Points on a hilly landscape, in no order, each with its height.
From any point a ball takes the steepest step (drop divided by distance) to one of its 2 nearest points. It stops when none of these is lower. Distance is the straight distance between rows; heights are no part of it.
J_616: [  5  -5  -2  30 -14  13  -4  -7   3  34   8  20   4  -1   5  -2   6   3
 -26  -7  -7]  h=500
J_814: [-14  -5   7   5  -5  -3  -2   1  -5   5 -15   7   3   7  -6  13   6   5
  -6  22 -14]  h=320
J_640: [  4   4  -7 -13  20  -6  -4   1   4   8 -15  -2 -16 -13   5 -29  -1   3
  28 -36  11]  h=517
J_333: [-40   4  -2 -13  19  -3  13  -3   5  -9 -19   1 -15  24  -8 -12  -8  -7
  -1  36   5]  h=240
J_660: [ 17  -5  -4  10 -26  28   5  -4   4  -8 -22  10  -7  13 -34  34  11 -14
   2  12 -21]  h=709
J_510: [  3   4   7   6  10  -4 -19   8   8  17  16   2  -3 -27  11 -20   9   3
  13 -29   4]  h=266
J_974: [-16  18 -22  -8   4   3  29 -21 -12   0  -8   8 -12  19 -33  19   7  -5
   5  11  21]  h=236
J_454: [-34  25 -17   4  27  -8   5  -4 -11   2  32   8 -16 -10  -9  -5  18 -33
   8  10  24]  h=321
J_586: [ 30   7   3 -12  -3  15  17  -2  -5  -1   7  18  -1  19   6 -21 -13  18
 -18 -29  22]  h=451
J_251: [ 15   1   5 -17   8  -7 -11   2  12  -1  15  -1  -8 -14  19 -33  -8   4
   2 -36   2]  h=720
J_309: [-15  -1   0  12  -6   5   1   4 -13   2  13  17  13  17 -12  19  10  -9
 -20  37   5]  h=102
J_491: [ 36  -2  -1  -9   0   0 -10  -2  15 -14   2  -1  -4  -6  13 -29 -21  -3
  -8 -36  -6]  h=705
J_227: [-16   1   1 -23  -6 -30  21  -8 -13 -11  12 -15  11  -8  -5  16  10  22
  38  -8   7]  h=535
J_740: [-10 -10   9  -2   7 -25 -15  11   5   8 -14  -8  -6 -12  31 -26  -4  29
  11 -25 -26]  h=766
J_552: [ 13 -11 -10 -11 -12  -5   3  -8  12 -23 -15 -21   0  -4  -9  10  -5  -2
  13   3 -13]  h=637
J_314: [-21   1 -10   4   3   8  11 -14   3   3 -30   4 -19  23 -24  20  14 -14
   2  29  -6]  h=362
J_762: [ 29 -13 -14  24  18  29   3  41  -3   0  11  19  26   4  16 -10  -3  -8
 -26  -1  21]  h=415
J_833: [ -5   0   7  -3 -16 -16  13  -9 -18   8   3 -12   1  -7  -9  23  20  28
  15 -13  -2]  h=714
J_796: [ -4 -10 -12 -15  19 -17 -19  -1  19 -12 -23 -17 -10 -11   7 -19  -4  -9
  15  -1  -9]  h=441
J_311: [ 15  -9   1  12 -14  12 -15   7   4   7  16   8  27 -14   0   8   3  -4
 -11   3  -8]  h=376
J_64: [ 12 -23   1  23 -11  15 -15   8   7  28 -21  13  11  -6   6   6   5   7
 -16  -2 -20]  h=510
J_782: [  5  18   5  11   0  -8 -14 -26 -11  22  10  -2  -9 -19   3   9  11  -6
  18 -26  12]  h=664
J_789: [ 34 -15  -7  10   8   9 -23   2  -3   8 -11  -7   8 -36   2  -3   0 -14
  16 -26   1]  h=573
J_80: [-15  19 -21 -12  28  -8   2   1 -12  -9  38   6  -4  -7   1  -9  11 -33
  16   1  29]  h=406
J_157: [ 28   8  -8  -8  -3  16  14  -6 -12  -2  18  17  13  14  -6  -2   0   9
 -16 -17  22]  h=436
J_451: [-23 -11   7   9  14 -22  -9  18   0  18 -28   2   1  -2  18 -20   4  29
  -1   0 -27]  h=560
J_367: [  8   7   0 -30  14  -1  11  14   8 -25  16   6  -7  12   9 -23 -13  24
  17 -30  27]  h=544
J_820: [-27   6  -4  15   1 -31 -30 -17   1   8   0 -19  -8 -30  -3  17  13 -25
  26  12  -7]  h=377
J_876: [ 37 -14   0  -5 -19  -2  16 -11  -3   0 -17 -23  -5 -12   0  14   6  28
   2 -27  -8]  h=484
J_570: [-10 -13  14  22  -5  -2 -23  24   2   9   6   7  19  -9  23  -9   0   4
 -19  16 -16]  h=589
J_43: [ 17   4  -8  -1 -11  43  23 -16   7  -9 -16  11 -17  20 -28  16  -6 -20
 -11  11  -2]  h=715
J_944: [ 38   2 -12  23  -4  14 -20 -21   2  30 -10   2  -6 -27  -1   4   5 -16
   5 -25   8]  h=646
J_955: [-11  15   6   3  11   9  16  -4  -5  18 -11  11 -21  21   3 -30  -9   2
 -22 -12   5]  h=475
J_741: [ 14  -9 -11   3   9   1  -7  13  -3  -1  -9   6  20 -10   0  12  10   1
   5  -2  -3]  h=630
J_546: [ 36 -14 -27  25  27  25   2  31   5   6  10  17  30 -12   9  -4   9 -18
 -11   8  24]  h=397
J_672: [ -7  18 -10  -3  -6   0   8 -34   5   1   7  -3 -23  14  -9  -7  -8 -18
  -5  -5  10]  h=305
J_700: [ -6   7   7 -29   4 -17 -11  24  11 -42  27  -6   9   0  16 -24 -19   1
   5   3  15]  h=798
J_948: [-12  14  -3   8 -13  10   8 -29  -8  15   7   8 -18  17 -28  22   8 -16
 -15  17   0]  h=283
J_800: [ 10  13  -9  15 -18   2  11 -29 -10  11   9   5  -1  -6 -23  30  16  -8
  -1  -7  -1]  h=718
J_493: [  0   9   8   4  17   5  11  19  -4  16  -1  17  -9  17  20 -33  -5  13
 -14 -13   7]  h=469
J_532: [-10  -5  27 -15  -4   5   8  -1   2 -17 -14 -12   1  19  11  -1 -19   5
  -7  24  -2]  h=427
J_646: [-30   2   2  -8 -12 -10  23 -18  -5   0  -8  -5  -8  27 -13  12  -3  15
  -2  21  -4]  h=262
J_296: [-29  10  -2  21  -2 -15 -23  -8  -4  14  17   6   6 -25   3   9  13 -14
  -1  17  -2]  h=318
J_230: [ 12 -13 -17 -23   2 -10   5 -21  18 -28 -21 -25  -3  -8 -13  10 -12  -8
  33  -5  -1]  h=620
J_313: [  1   8 -21  20  19  19  11  -4   0   8   3  15 -11  12 -12   2   2 -32
 -18  22  16]  h=337
J_408: [-12  -2  18   7   7   1   2  26 -10   2 -12   9   9  18  18 -19 -13  27
 -20   8  -2]  h=608
J_920: [ 45 -19 -20  19   0  29  -9  16   9  -3   0  11  32 -16  -8  17   7 -10
 -10   5   1]  h=324
J_880: [  2   3  20 -19 -16  -8   4  31  -3 -22  12  -2  13  23  13 -11 -13  25
  -5  -8  20]  h=582
J_419: [-18  -8  18  -9 -11 -17  10   7   4 -14  -1 -11   9  23   1   0  -7  22
   6  13   4]  h=501
J_320: [-13  -6   6  -2 -19 -22   0 -25  12  -1  -8 -28 -18  -4  -4   9   2   1
  11  -2 -17]  h=277
J_580: [ -1  14 -15  20   4  27  18 -10 -10  18  23  23  -7  17  -9  -1   5 -20
 -24   9  19]  h=322
J_82: [ 22 -18 -27  15  26  21  -5  22   1  -1  10   3  14  -8   2   2   5 -27
 -12  21  17]  h=375
J_520: [  0  18 -12  11  -8  21  11 -15  -5   2  15  17  -7  19 -26  17   3 -27
 -16  17  14]  h=302
J_85: [-11  -9  12  10   3 -17 -27  28   3   5  16  11  16 -14  27 -14   7  21
  -2   1 -16]  h=615
J_229: [ 35 -21   1 -16 -10  -5  15   2  -5  -7 -12 -17  15  -5  10   3  -5  29
   6 -26   1]  h=514
J_568: [-18   6  24 -10  -8 -26  -4  25  -3 -10  20   6  10   9  26 -11   3  44
   3  -5  -5]  h=677
J_17: [  1   1  11 -15   8 -24 -19  10  14   2  14  -6   0 -22  20 -32  -1  12
  20 -34  -8]  h=737
J_932: [  2   9  -5  16 -13  -4 -16 -22  -3  24   6  -4  -6  -7  -6  13  10  -7
   1 -14  -6]  h=682
J_155: [-29   5  -3  -2  11  -5   8 -10   4   6 -15  -1 -22  16  -1 -12  -3  -8
  -8  16  -3]  h=257
J_629: [ 20  -6 -19  15  -4  37  13  -8   8  -6 -27  12 -12  10 -32  18   9 -26
   0  16 -14]  h=713
J_719: [ 21 -13  -2  -3 -10  -2  -1   1  -3   0  -9  -1  18  -1  -3  13   4  20
  -1  -6  -8]  h=610
J_564: [-21  -3 -34  12  36  -3  -3  11  -1  -5   3   1  -1  -6  -7   6  16 -38
   3  35   7]  h=317
J_424: [-24  -1  36  16 -24  -1  -9   0   2  14  13   1   6   8   6   6  -6   9
 -32  21 -24]  h=123
J_769: [-34   3  16 -19 -11 -30  11  -5   2 -11   7 -12  -6  12   5   5  -6  25
  16   5   1]  h=524
J_31: [ 27 -11  -8  -3  13  20 -10  21   9 -23   1  -5   8  -5   8 -19 -17 -24
 -11   9   1]  h=653
J_952: [-10 -20  13  27   7   7 -11  30  -2  22  -8  15   8  -1  26 -25  -7   7
 -20  11 -18]  h=577
J_589: [ -6   2   1  36 -15   4 -11 -13   2  51   9  17  -4  -2   4  10  19  -1
 -15  -8   2]  h=516
J_400: [ 10  16   4  22 -24   3   2 -35 -11  28  24   7  -2  -6  -6  22  16   0
 -10 -17   8]  h=708
J_583: [ -2  19 -12  -3 -14  23  11 -21   5 -16  16   0  -9  16 -25  21  -9 -27
  -4  22   8]  h=323
J_423: [-14  -1  20  -3  -1 -26 -16  26  -6   2  24   3  14 -14  22  -3  13  30
  11  -9 -11]  h=647
J_558: [ -1   1   9   2 -28  -6  -3 -29  17  -3   4 -29 -21  -5  -6   5  -8  -8
  -5   3 -22]  h=244
J_249: [-33  24 -12  15  15  -6  -5 -21 -12  15  16   9 -13  -5 -12   7  16 -29
   3  13  16]  h=260
J_923: [ 33   7  -5 -15  -7  31  25  -7   8 -25   0   3   1  20 -12   2 -19 -11
 -18   7  18]  h=359
J_310: [ 23  -5  -3   8 -14   1   5 -13 -11   7 -18  -8  -3 -17 -18  36  24   0
  20  -3 -13]  h=688
J_23: [ -1  -6  23   1 -11  12 -17  10   8 -11  19  -3   6  -1  20  -9 -22 -16
 -29  26  -8]  h=88
J_16: [-39   5   0  21   0 -13 -10  -6   1  19   7   8  -8   3  -1   6  10 -12
 -17  30 -14]  h=193
J_418: [  9   5  24 -15  -3 -13  13  40  -4 -12  -7  -1  18  21  16  -9 -11  46
  -3 -14  18]  h=595
J_129: [ 12 -10   4  -4  -7   1 -16  -1  13  -4  -4  -3  -1 -14  16 -24  -9  -4
 -16 -22 -14]  h=693
J_720: [  2 -12  -1 -20   0 -11 -10   9  13 -38   8 -16  14  -6   9  -9 -20   1
  20  -2   5]  h=754
J_775: [-14   7  -1 -16   4 -23  10  -2 -20  -6  -1  -1   6   4  -9  18  13  25
  23  -8   6]  h=499
J_778: [ 16  -7  -6   8  16 -15 -27  -6   2  20 -35 -18 -15 -22  10 -11   4  -2
  27 -29   0]  h=614
J_855: [-21 -10  22 -18  -5 -15  15  16  -1 -22 -21 -10   3  28  -9  13 -12  30
   7  25  18]  h=481
J_81: [  7 -10  14   7 -28 -15   3   0 -10   8   1 -16   5 -17  15  14   8  33
   1 -16 -28]  h=680
J_161: [ -8   2  -9  11  12  31  25 -17   1   8 -20   8 -28  26 -17   0  -2 -32
 -18  23   7]  h=350
J_537: [ 26   5   0  14 -11  18   2 -12  -4  14   5  15   1   3  -2   4  -2  -1
 -20 -25   6]  h=616
J_96: [ 17   1   6 -10  11   7  11   7   3   3  -3  14  -2  13  12 -38 -11  20
 -18 -28   5]  h=460
J_73: [  7   5  -1 -26  35 -13  15  28   2 -21   0   0  -1   2   3 -29 -13  30
  23 -22  25]  h=525
J_133: [ 26   1  -3  17  -8   3  -1 -26 -14  16 -15  -5  -3 -22 -30  38  15 -18
  29  -7   4]  h=675
J_220: [-13   2 -22 -10  20   8  23 -13   4  -9 -10   0 -18  17  -8  -8 -10 -24
  -2  24  11]  h=345
J_503: [ 19   1 -11   2   2  13  16  -3 -12   5   6  15  15   6  -6  17   7  15
  -1 -11  17]  h=414
J_864: [ -9  18 -28  -8  13   8  19 -31   8  -4  -6  -2 -27  15 -17 -10  -7 -27
   2   8  18]  h=330
J_622: [  9 -12   8  -5  -4   8   2  28   0 -21 -21   0  14  16  -7  24  -1   7
  -9  30  10]  h=223
J_47: [  5 -10  -5   8 -23   7   6  -8  -3  -1 -19  -2  -1   4 -20  31  15   2
   7   8 -18]  h=701
J_931: [  9  13  -7 -17   7  -6  -4  -3 -13  -9  23   7  14 -20  -2   6   3  -3
  20 -21  17]  h=518
J_466: [ -6  11 -13 -13  28  -2  -6  18 -11 -14  40   6   3 -14   7 -10  11 -11
   9   0  20]  h=488
J_204: [-20  13  -4   0   0 -21 -29 -12   4  -1  16 -15  -4 -28   0  -2   6 -19
  18  -3  -6]  h=410
J_138: [ -5   5   1 -26  -4  -9 -13   9  19 -44  23 -16  13  -5   8  -2 -22 -12
  10  15  16]  h=776
J_448: [ -7  13   0  -8  27  -5  -7  41  -5  -9  39   8   9  -5  15 -13  15   7
  15  -4  23]  h=513
J_330: [ 34 -15  15 -16 -10  23   9  10   7 -14 -15   0  13  14   7   1 -19  14
 -21   5  10]  h=635
J_307: [-20   0  14   8 -25 -23  -7 -16   1  16  -1 -21 -14  -3   5   2   9  10
  -3  -8 -20]  h=314
J_479: [ -8  -8  -9 -22   2 -19   5 -12   2 -26  -6 -20  -1  -5 -10   8  -7  -2
  33   3   4]  h=598
J_92: [  9  -8  18  -1 -36   5 -13 -16  21 -18  11 -29 -12  -1   3   8 -17 -15
  -4   9 -33]  h=207
J_632: [ -5   0 -10 -17  24 -11  -5  14  -2  -7 -11   0   1  -6   3 -20  -3   6
  17  -9   1]  h=605
J_30: [-19  -9  19   0 -18  -2  23 -14  -5   6 -22  -3 -17  20 -12  18   6  14
  -3  15 -19]  h=284
J_345: [ 21  16  -7 -17 -12  25  13 -17   7 -29  18  -5   0  20 -17  13 -19 -25
 -12  19  15]  h=343
J_221: [ -1   3  -3  -5  22  -9 -16  17  -1  -3  21  11   2 -20  13 -24   0   0
  16 -19  -1]  h=156
J_298: [-20   9   6  17   6  16  13 -11 -14  31  -5  18 -21  25   5 -19  -3   8
 -34   1   6]  h=479
J_430: [-18  -4  24   0   1 -20  -8   6  15   7  -8 -11 -14  -1  28 -32 -15  16
   0 -19 -26]  h=775
J_441: [ 18   3  -7 -19  34  -6   0  34  -6 -16   3   9  12  -5  14 -27  -1  24
  19 -17  18]  h=508
J_883: [-13   6   3  23 -16 -11 -20 -10  -4  21  29   3  14 -20   1  25  14  -9
  -2   3  -6]  h=273
J_304: [  9 -22   5  -4 -24   4  -2  -6  19 -14 -22 -28 -13  -4  -6  13  -6  -9
  11   2 -30]  h=652
J_342: [ -7   0   8  -4  -5   6   9   2   0 -11  -2   0   2  20   3   3 -16  -5
 -10  25  14]  h=440
J_496: [-21   5   3 -12  -4  -2   5 -21  15 -21  -2 -16 -20  10  -4  -3 -27 -21
  -3  22  -5]  h=245
J_236: [ 26   0  -6 -10  10  12  -6   7   3 -10  18  11  15  -6  14 -25  -8  -5
 -12 -20   9]  h=455
J_352: [-12  -5  11 -19   0  -3 -13   6  13 -24  13 -11  -3   1  17 -28 -26 -14
  -5  11  -4]  h=218
J_953: [  6 -10   4   5 -17   1   1 -13   5  16 -32 -12 -15   6  -7  14   4  10
   3  -9 -17]  h=431
J_877: [  0 -20  24  -9  -6  10   3   2  12 -10 -32 -11   1  12  10   3 -17   1
  -4  13 -21]  h=412
J_972: [-31   3 -13  10  10 -17 -24  -3  -2   8   3   0   6 -30  -3   7  14 -24
  18  20  -2]  h=349
J_847: [ 19  18 -12 -11  18   1   1  -9 -11  -3  29  13   5 -33 -11  -6   3 -18
  21 -28  29]  h=572
J_210: [-12   4   2   7  -7  28  23 -19  -1   7 -28  12 -28  29 -27  15   4 -19
  -9  22  -8]  h=354
J_763: [ 25  -5   1  12  -3  -3 -15  -4  -3  16  -7 -11   9 -30   8   2   9   5
   9 -28  -8]  h=547
J_723: [ 30 -14   1  11 -15   1   0 -14  -3  18 -25  -9  -7  -4  -3   8   5  16
  -8 -23  -9]  h=456
J_6: [ -4   2  11   1 -15 -11  20  -7 -12  13  -5  -2   1  10  -3  15  13  31
  -6  -5 -11]  h=703
J_303: [ 14  -7  -6 -11 -27  -1  15 -12  -8 -13   1 -15  10  -9 -16  43  17  10
  20   2   1]  h=338
J_787: [-35  18  -4  -2 -16 -12  10 -18  -5   3  21   1   2   9 -16  22  12  -8
  -4  20   2]  h=198
J_51: [  4 -18   4  -6  -1   8  13   0  13   3 -48  -5  -8   8   2  -7 -13  11
  -6   3 -19]  h=396
J_359: [ 41  -6 -16   9  -6  20  -3   6  -6  -3   4  15  37 -15 -17  30   4   2
   4  -1   9]  h=280
J_645: [-36  14  -8 -10  25 -24 -14  -1  10   3  -2 -12 -29  -3   9 -32  -2 -20
  16  -5   3]  h=395
J_455: [ 21 -12 -10   4  15  -9 -29  -7   7   2 -22 -16  -8 -39   5 -11  -4 -15
  22 -25 -10]  h=597
J_900: [ -1   3   1  17 -12   1 -14  -1  -7   0  37  12  21  -8  -3  20   8   0
  -8   6  -9]  h=328
J_551: [ -1  -4   4  -5   6   0 -12  17   7 -13  13   1   6  -1  18 -19 -13  -9
 -10   7   1]  h=279
J_99: [  5 -13   4 -10 -12 -22  -3   8  -8  -4  -1 -14   7 -20   6  10  12  28
  20 -13 -18]  h=658
J_743: [ 14 -11   3   1 -13  -9 -12  -1  13 -11  -4 -16   1 -13   9  -5  -8   7
   4 -18 -18]  h=679
J_659: [  2  -5  -9   9  21 -18 -15   4  -2  20 -28  -3  -6 -19   2  -8   5  -2
  16 -12  -4]  h=629
J_826: [-21  -2  21 -10   3   6  17  19  -5 -16 -23  -2   8  36  -1  16 -12  14
  -5  32  28]  h=468
J_33: [-17  -9   2 -10  -9 -16  -2   1  -3   0  -9 -16   0   2  -2  10   2  16
   5   7 -18]  h=364
J_737: [-25   5  -3 -24  -1 -35   6 -10  -2 -18   1 -21   2  -8 -13  22   2   7
  41   7  -1]  h=571
J_945: [-21  23  -7   2  -4   2  10  -5 -12   3  23  18   5  18 -14  16  10  -4
 -12  19  13]  h=155
J_386: [-22   1   1   0   6 -14  -4  16 -14   1   9   9  18  -4   4   3   8  16
   8   4  -2]  h=389
J_407: [ 37  -9   2  -9  -3  23  -8  23   8 -23  -7  -3  18   5  13  -6 -15  -4
 -20   8   8]  h=644
J_505: [  6 -20  17   3 -22   4  -6  23  -1 -10 -20  -2  15  11   1  20  10  16
 -11  24 -11]  h=163
J_713: [ 29  -2 -20  12   1  21  -4  -3   7   2   8   8  11 -12 -12   7   1 -15
  -2  -4   9]  h=588
J_903: [-29  16  -8  18  -3  -1  -2 -16  -3  20  11  10 -13   5  -8   7  12 -19
 -18  14   3]  h=224
J_524: [ 20  10 -12   8  -1  19  -6 -11   1   7  29  18   5 -15  -1  -5   1 -20
  -3 -28  15]  h=636
J_381: [ 13  -2 -21 -15  29   0  -5  -2   7  -8 -17  -9 -12 -16   1 -25  -8 -10
  21 -22  10]  h=493
J_93: [ -1  -3   1   1   7  11  10  23  -8  -9 -11  11  11  19  -5   1  -2  -1
 -16  27  14]  h=454
J_996: [ 47  -8 -12  -5 -13   9   8  -1 -14  -4  -2  -3  29 -16 -14  33  10  10
   7  -8   7]  h=188
J_281: [ 19  14 -14 -15 -18   7  12 -14  -2 -24  22  -5  17   1 -20  34   1  -5
  11   4  10]  h=423
J_184: [-18  12  -4  -9  36 -20 -18   8   4   2  -3  -8 -23 -19   6 -31  -1  -8
  35  -9   2]  h=347
J_297: [ -6  14  15 -14   0 -25 -18  -3   1   3  33   3  -6 -35   4 -11   7  -7
  29 -28   5]  h=446
J_872: [-11  -8  18  11 -22  -7  13   4 -19  23 -11   2   8  14   3  13  11  35
 -20   6 -25]  h=696
J_238: [ 31   5   1  -4 -18  29  20 -15  -2 -11   3  12   6  24 -19  18  -1  -1
 -15   4  11]  h=373
J_897: [-48  13  -2  -1   0 -14  14 -10 -14   8   7   5  -5  21 -13  12   9   5
  -2  26   3]  h=232
J_697: [-12   5   9  18  -9  12   3   3  -5  18  13  25  10  11   0   5   0  -2
 -26  21  -3]  h=58
J_57: [-12  10   3 -17  27 -23  11   8  -4   2  -8   0 -11 -11   6 -20   6  19
  39 -24   5]  h=557
J_315: [ 20  -6 -16 -20   8  -1  -8   1  15 -29   5  -9   6 -17   5 -17 -13 -11
  14 -11  -1]  h=731
J_982: [-29   2  10 -10   1   7  12  -8   9 -12 -14  -4 -20  20  -3   1 -20 -17
  -9  43  -4]  h=225
J_391: [  3   6  23   2 -33  19 -12 -17  21  -9  18 -11  -9   4  -9  12 -21 -27
 -13  22 -32]  h=171
J_777: [  4 -10  -2 -16 -11 -22   3 -12   2 -12   2 -21   2 -17   0   6   1  12
  26 -10  -5]  h=627
J_515: [  4 -13  20   3 -18   1  -6  20   2  -3  -3  -1  20   6  11   6  -5  11
 -22  12 -10]  h=94
J_611: [-14  11  -5  -4  23 -14   2  -3  -9  16 -17  -2 -19  -9   6 -18  10  10
  21 -25   3]  h=537
J_571: [ -1 -12  28  14 -29 -10  -2   9  -9  10   2 -12   8  -1  11   8   8  35
 -18  -1 -26]  h=690
J_226: [  3 -17  10   3  -7  -1  11 -12  10  18 -49 -12 -28   9  -5  -8  -1  11
  -8 -13 -24]  h=411
J_335: [ -4  -2 -24  20  34  25  27  -3  -4   7 -12   3 -25  19 -11 -13   2 -38
 -19  23   9]  h=346
J_695: [ 21 -10  10 -11 -16  11  13   8  -7  -8 -14  -6  15  12  -5  11  -8  24
 -10   0   5]  h=626
J_868: [  4   4  -4 -10  -1 -11   5  -3 -18  -2   8   5  13   1  -2   3   3  16
  15 -12  13]  h=458
J_990: [-18 -13  21  25   9  -9  -8  28   1  25 -18  12   1   1  18 -26   1  24
 -15  -4 -21]  h=570
J_581: [ 29  -9  -4  19  -5  31 -12  15   4  -3  11  15  25  -6   1   6  -2 -17
 -20  10  -1]  h=352
J_149: [-15  12   0 -14 -12  -5   7 -24  11 -14  18 -12 -16  11  -8  -1 -22 -14
  -2   1   2]  h=274
J_167: [ 19  -3  -8  -9  17  -1  -3  21  -2  -4   5  18  13  -7  11 -19  -5  16
   3 -24  11]  h=483
J_328: [-30  -3  19   7 -13 -21  -3   2  -4  11   1  -7   2   6  14  -2   7  21
  -9  -1 -22]  h=351
J_555: [ 17 -16   3  -8  -8  -8  -8  21  -1 -15 -12  -8  23   2  11  -2  -7  21
   6  -2 -13]  h=584
J_199: [-15   8  -1  -5  18 -12 -11  31 -12  -6  25   8  24 -15   6   1  12   9
  19  -1  11]  h=453
J_835: [-17 -11   0  -9   3 -18  -3   4  14 -10 -13 -11  -6   0   9 -11  -7   4
   8   2 -15]  h=409
J_402: [-21   0   5  28  -5   0 -10  -4  -6  38  -3  16   2   2   5   6  17   9
 -10   3 -13]  h=532
J_279: [-10  -1  12  -6   1 -14  -9  12  -2  -7   7   1   5   3  16  -8  -3  14
  -8   2  -6]  h=334
J_644: [ -4   7  -5   5  14  -5  -7  -6 -11  17   3   6  -1 -15  -3   0   9  -7
  15 -12   7]  h=643
J_319: [ 15   6  10 -31  -8  -5   6  18   4 -32  16  -5  11  17  16 -16 -15  27
   2 -28  27]  h=563
J_521: [-31  20   3 -19   0 -30  10 -12  -1  -3  12  -1 -14   3   2   1   5  20
  25  -9   5]  h=507
J_223: [ 28   0 -13  29   3  19  -2  -7  -5  31  14  19   6 -18   0  -3   8 -15
  -4 -27  15]  h=656
J_63: [-30  -1  14  21 -12 -10 -18   0  -4  14   7   8   5   5   8   4  10   3
 -24  19 -24]  h=158
J_189: [-37   1 -40   3  38  -4   8  10 -10  -5 -12   2 -13   6  -7  -1  13 -19
   8  32   7]  h=298
J_748: [-34  12   9  -4  -1 -24  -5  -7   4   6  11  -3 -18   1   8 -14   2   5
  12 -11  -3]  h=476
J_592: [ 15   5 -18  -6  -1   3  -6  -8  -1  -9  19  -1  12 -16 -11  13   2 -13
   8  -5   6]  h=564
J_186: [  8 -19  13  -6 -19  -6  -9  -8  21  -7 -15 -25  -7 -12   9  -5  -9  -2
  -7  -4 -31]  h=665
J_983: [  4  -2 -23  -8  20  -6 -16 -10  17 -10 -21 -22 -16 -18  -2 -18 -10 -30
  25  -3   7]  h=467
J_166: [  5  -6  27   7  -9  19 -11   6  -1   1   4   3  12   8  16  -1  -9  -4
 -33  23 -15]  h=32
J_943: [-24  14  22   4  16 -10  12  39 -13   6 -17  16  -1  25  19 -19  -7  42
 -13  10   6]  h=613
J_642: [ 10   2  16  -8   3   1  13  25  -5  -6 -16   9  11  21  15 -13 -14  35
 -16  -3  10]  h=603
J_844: [-12  -9   8 -10   2   4  15 -10  12  -7 -45 -11 -21  19  -7  -1 -11  -1
  -1  18 -15]  h=385
J_135: [ 14  20   3  27 -21  11 -14 -33   0  25  19   1 -13  -9   0   7   8 -16
  -5 -24   6]  h=697
J_761: [ -9  19  -4  -5   5 -22 -29 -12   3  -6  25  -5 -13 -36   3  -7   1 -24
  26 -22   8]  h=452
J_198: [  8  10  17 -17   9 -11 -13   7  -1   6  32  11   2 -28  11 -14  12  11
  19 -37   9]  h=360
J_738: [-24 -10   2  -6   1  -3  19 -12   8 -10 -32  -8 -17  19 -25  20  -1  -2
   8  28 -13]  h=374
J_959: [-17   5  14   3  -4  26   7 -16   8  -3  -5  -1 -23  20   2   2 -14 -28
 -14  33 -10]  h=209
J_676: [ -2  -8 -40   9  43   8   7  16  -4  -7  13   0   5 -11   1  -2   8 -42
   9  16  15]  h=340
J_119: [ 21 -17 -39   8  45  17   3  22   2 -20   2  -5  13   0   1  -4   3 -42
  -5  22  13]  h=357
J_625: [-23  -4   3  18  11 -17 -16   9  -5  27 -17  11   4  -6  10  -4  16  12
  -1  -1 -16]  h=546
J_941: [-15  14 -11 -10 -11   4  15 -17 -13  -6   8  12   5  22 -29  25   2   2
   2  18  14]  h=202
J_175: [ 19 -15  13  17 -14  18  -1   1   5  17 -21   4  -5  10  -1   3  -1   8
 -29  -5 -19]  h=498
J_649: [ 28  -6  -4  -2 -21   5  19  -8 -19  -4  -5  -1  19   1 -18  37  18  19
   9  -5   6]  h=281
J_854: [ 28   6 -11  16 -14  27   1 -22  -3  15  14  13  11  -7 -10  19   6 -10
 -12 -10   5]  h=604
J_115: [ 11   6  -6  -4 -19   8  18 -19  -5 -14   6  -9  -4   7 -24  32   6   1
   9   6   2]  h=386
J_917: [-10  -3 -16  -5  25 -15  -8   3  -4   6 -13   2   1 -19  -3  -7  10  -4
  21   0   6]  h=624
J_609: [ -4   3  12  20  -3  19  10  -1  -9  31   6  25   0  21  12 -18  -3  10
 -35  -4  -2]  h=485
J_821: [-18   1   2  -7  12   8  27  25 -14 -11 -18   7   6  37  -4   0  -1   5
 -15  39  29]  h=461
J_845: [-16  -9  32 -10  -3   8 -18   8  11 -21   8 -14   2   2  30 -20 -29  -8
 -16  23 -10]  h=154
J_60: [ 28 -24   8 -16 -14  -6   5  21   5 -24 -15 -26  18  -1   7   7  -3  32
  11 -11  -4]  h=549
J_535: [ 37   5  -5  15 -15  17  -7 -21   4  23  -3  -3  -5 -14   2   3  -2  -5
 -12 -37  -2]  h=631
J_213: [-11  -5  10 -12  15 -22 -14  24  11  -6   1  -7  -6  -8  23 -35  -5  24
  22 -24 -13]  h=753
J_910: [-15  -1 -11 -22  30 -22   7  10  -8 -10 -13  -4   3  -6  -2 -14  -5  17
  40  -6  10]  h=583
J_372: [ 26  -2 -13  -7   0  10 -18  -3  22 -12   3 -12   0 -20   5 -23 -16 -21
   5 -27  -6]  h=717
J_169: [ 15  -8  12  23 -10  30   4  -2   2  26   0  14   7  13   5  -6  -5   4
 -39   0  -8]  h=490
J_322: [-17   8  20 -10  10 -21  15  32 -12 -11 -14   5   9  27  13  -9  -4  48
  -2  -1  13]  h=619
J_979: [ -6   6  13   9 -16  21   0 -13  13  -7   8  -1 -13  10 -13   7 -12 -32
 -19  23 -19]  h=194
J_428: [ -4  18 -22  -1 -14  12  17 -33  -5   4  -1   8 -17  16 -34  23   9 -15
   2  10   9]  h=261
J_597: [ 27  -3  -5   4 -14  24  13  -6  -6   7   0  17  12  13 -25  28  10   9
 -13  -3   9]  h=390
J_195: [-21   7  20   9 -22   6   3 -10  -9  20   6   9  -1  21   0  10   1   7
 -31  11 -14]  h=93
J_346: [-10  -4  15   9 -20   8   9 -11   0   6 -15   3 -11  16 -15  16   2  -7
 -10  21 -22]  h=299
J_11: [ 29   6  -8  15  -4   8  -7 -20   2  18  -6  -5  -3 -18 -20  17  10 -21
  14 -15   4]  h=662
J_284: [-11  10   1 -17  38 -15 -13  18   9   1  21   3 -18 -16  18 -37   7  -6
  23 -16   3]  h=276
J_805: [ 24  11 -22  -2  20  20   6  -8  -9   2  20  10   1 -22  -9  -9  -1 -31
   8 -24  23]  h=609
J_608: [-28  18  -4  -5  17 -19 -12   0   7   5  20  -2 -16  -3  15 -24   0  -8
   4  -4   2]  h=439
J_385: [-36   5 -16  -1  24  -3   3   0  -1   8 -10   4 -19   4  -8  -7   9 -24
  -3  27   3]  h=278
J_554: [ 29  -7  -6   5  14  25  -4  20  -4  -9  11  12  12   0  13 -22 -10  -6
 -27  -3  18]  h=430
J_432: [ 16 -15  -1  29  -7   4 -20   1   6  28 -11   3  11 -25   9   4   9   1
  -4 -21 -16]  h=526

Where does a ball stop that starts at each point below?
J_314 -> J_945
J_642 -> J_391
J_57 -> J_945
J_493 -> J_945
J_322 -> J_391
J_82 -> J_391

Call two points neighbours if one is among the 2 nearest of the other. Go from one point of each pair to the other, from neighbour to neighbour, staying as low as possible. Name the highest point that can't be avoided.
J_166 and J_931 -> J_592
J_221 and J_883 -> J_761
J_166 and J_996 -> J_769
J_883 and J_996 -> J_311
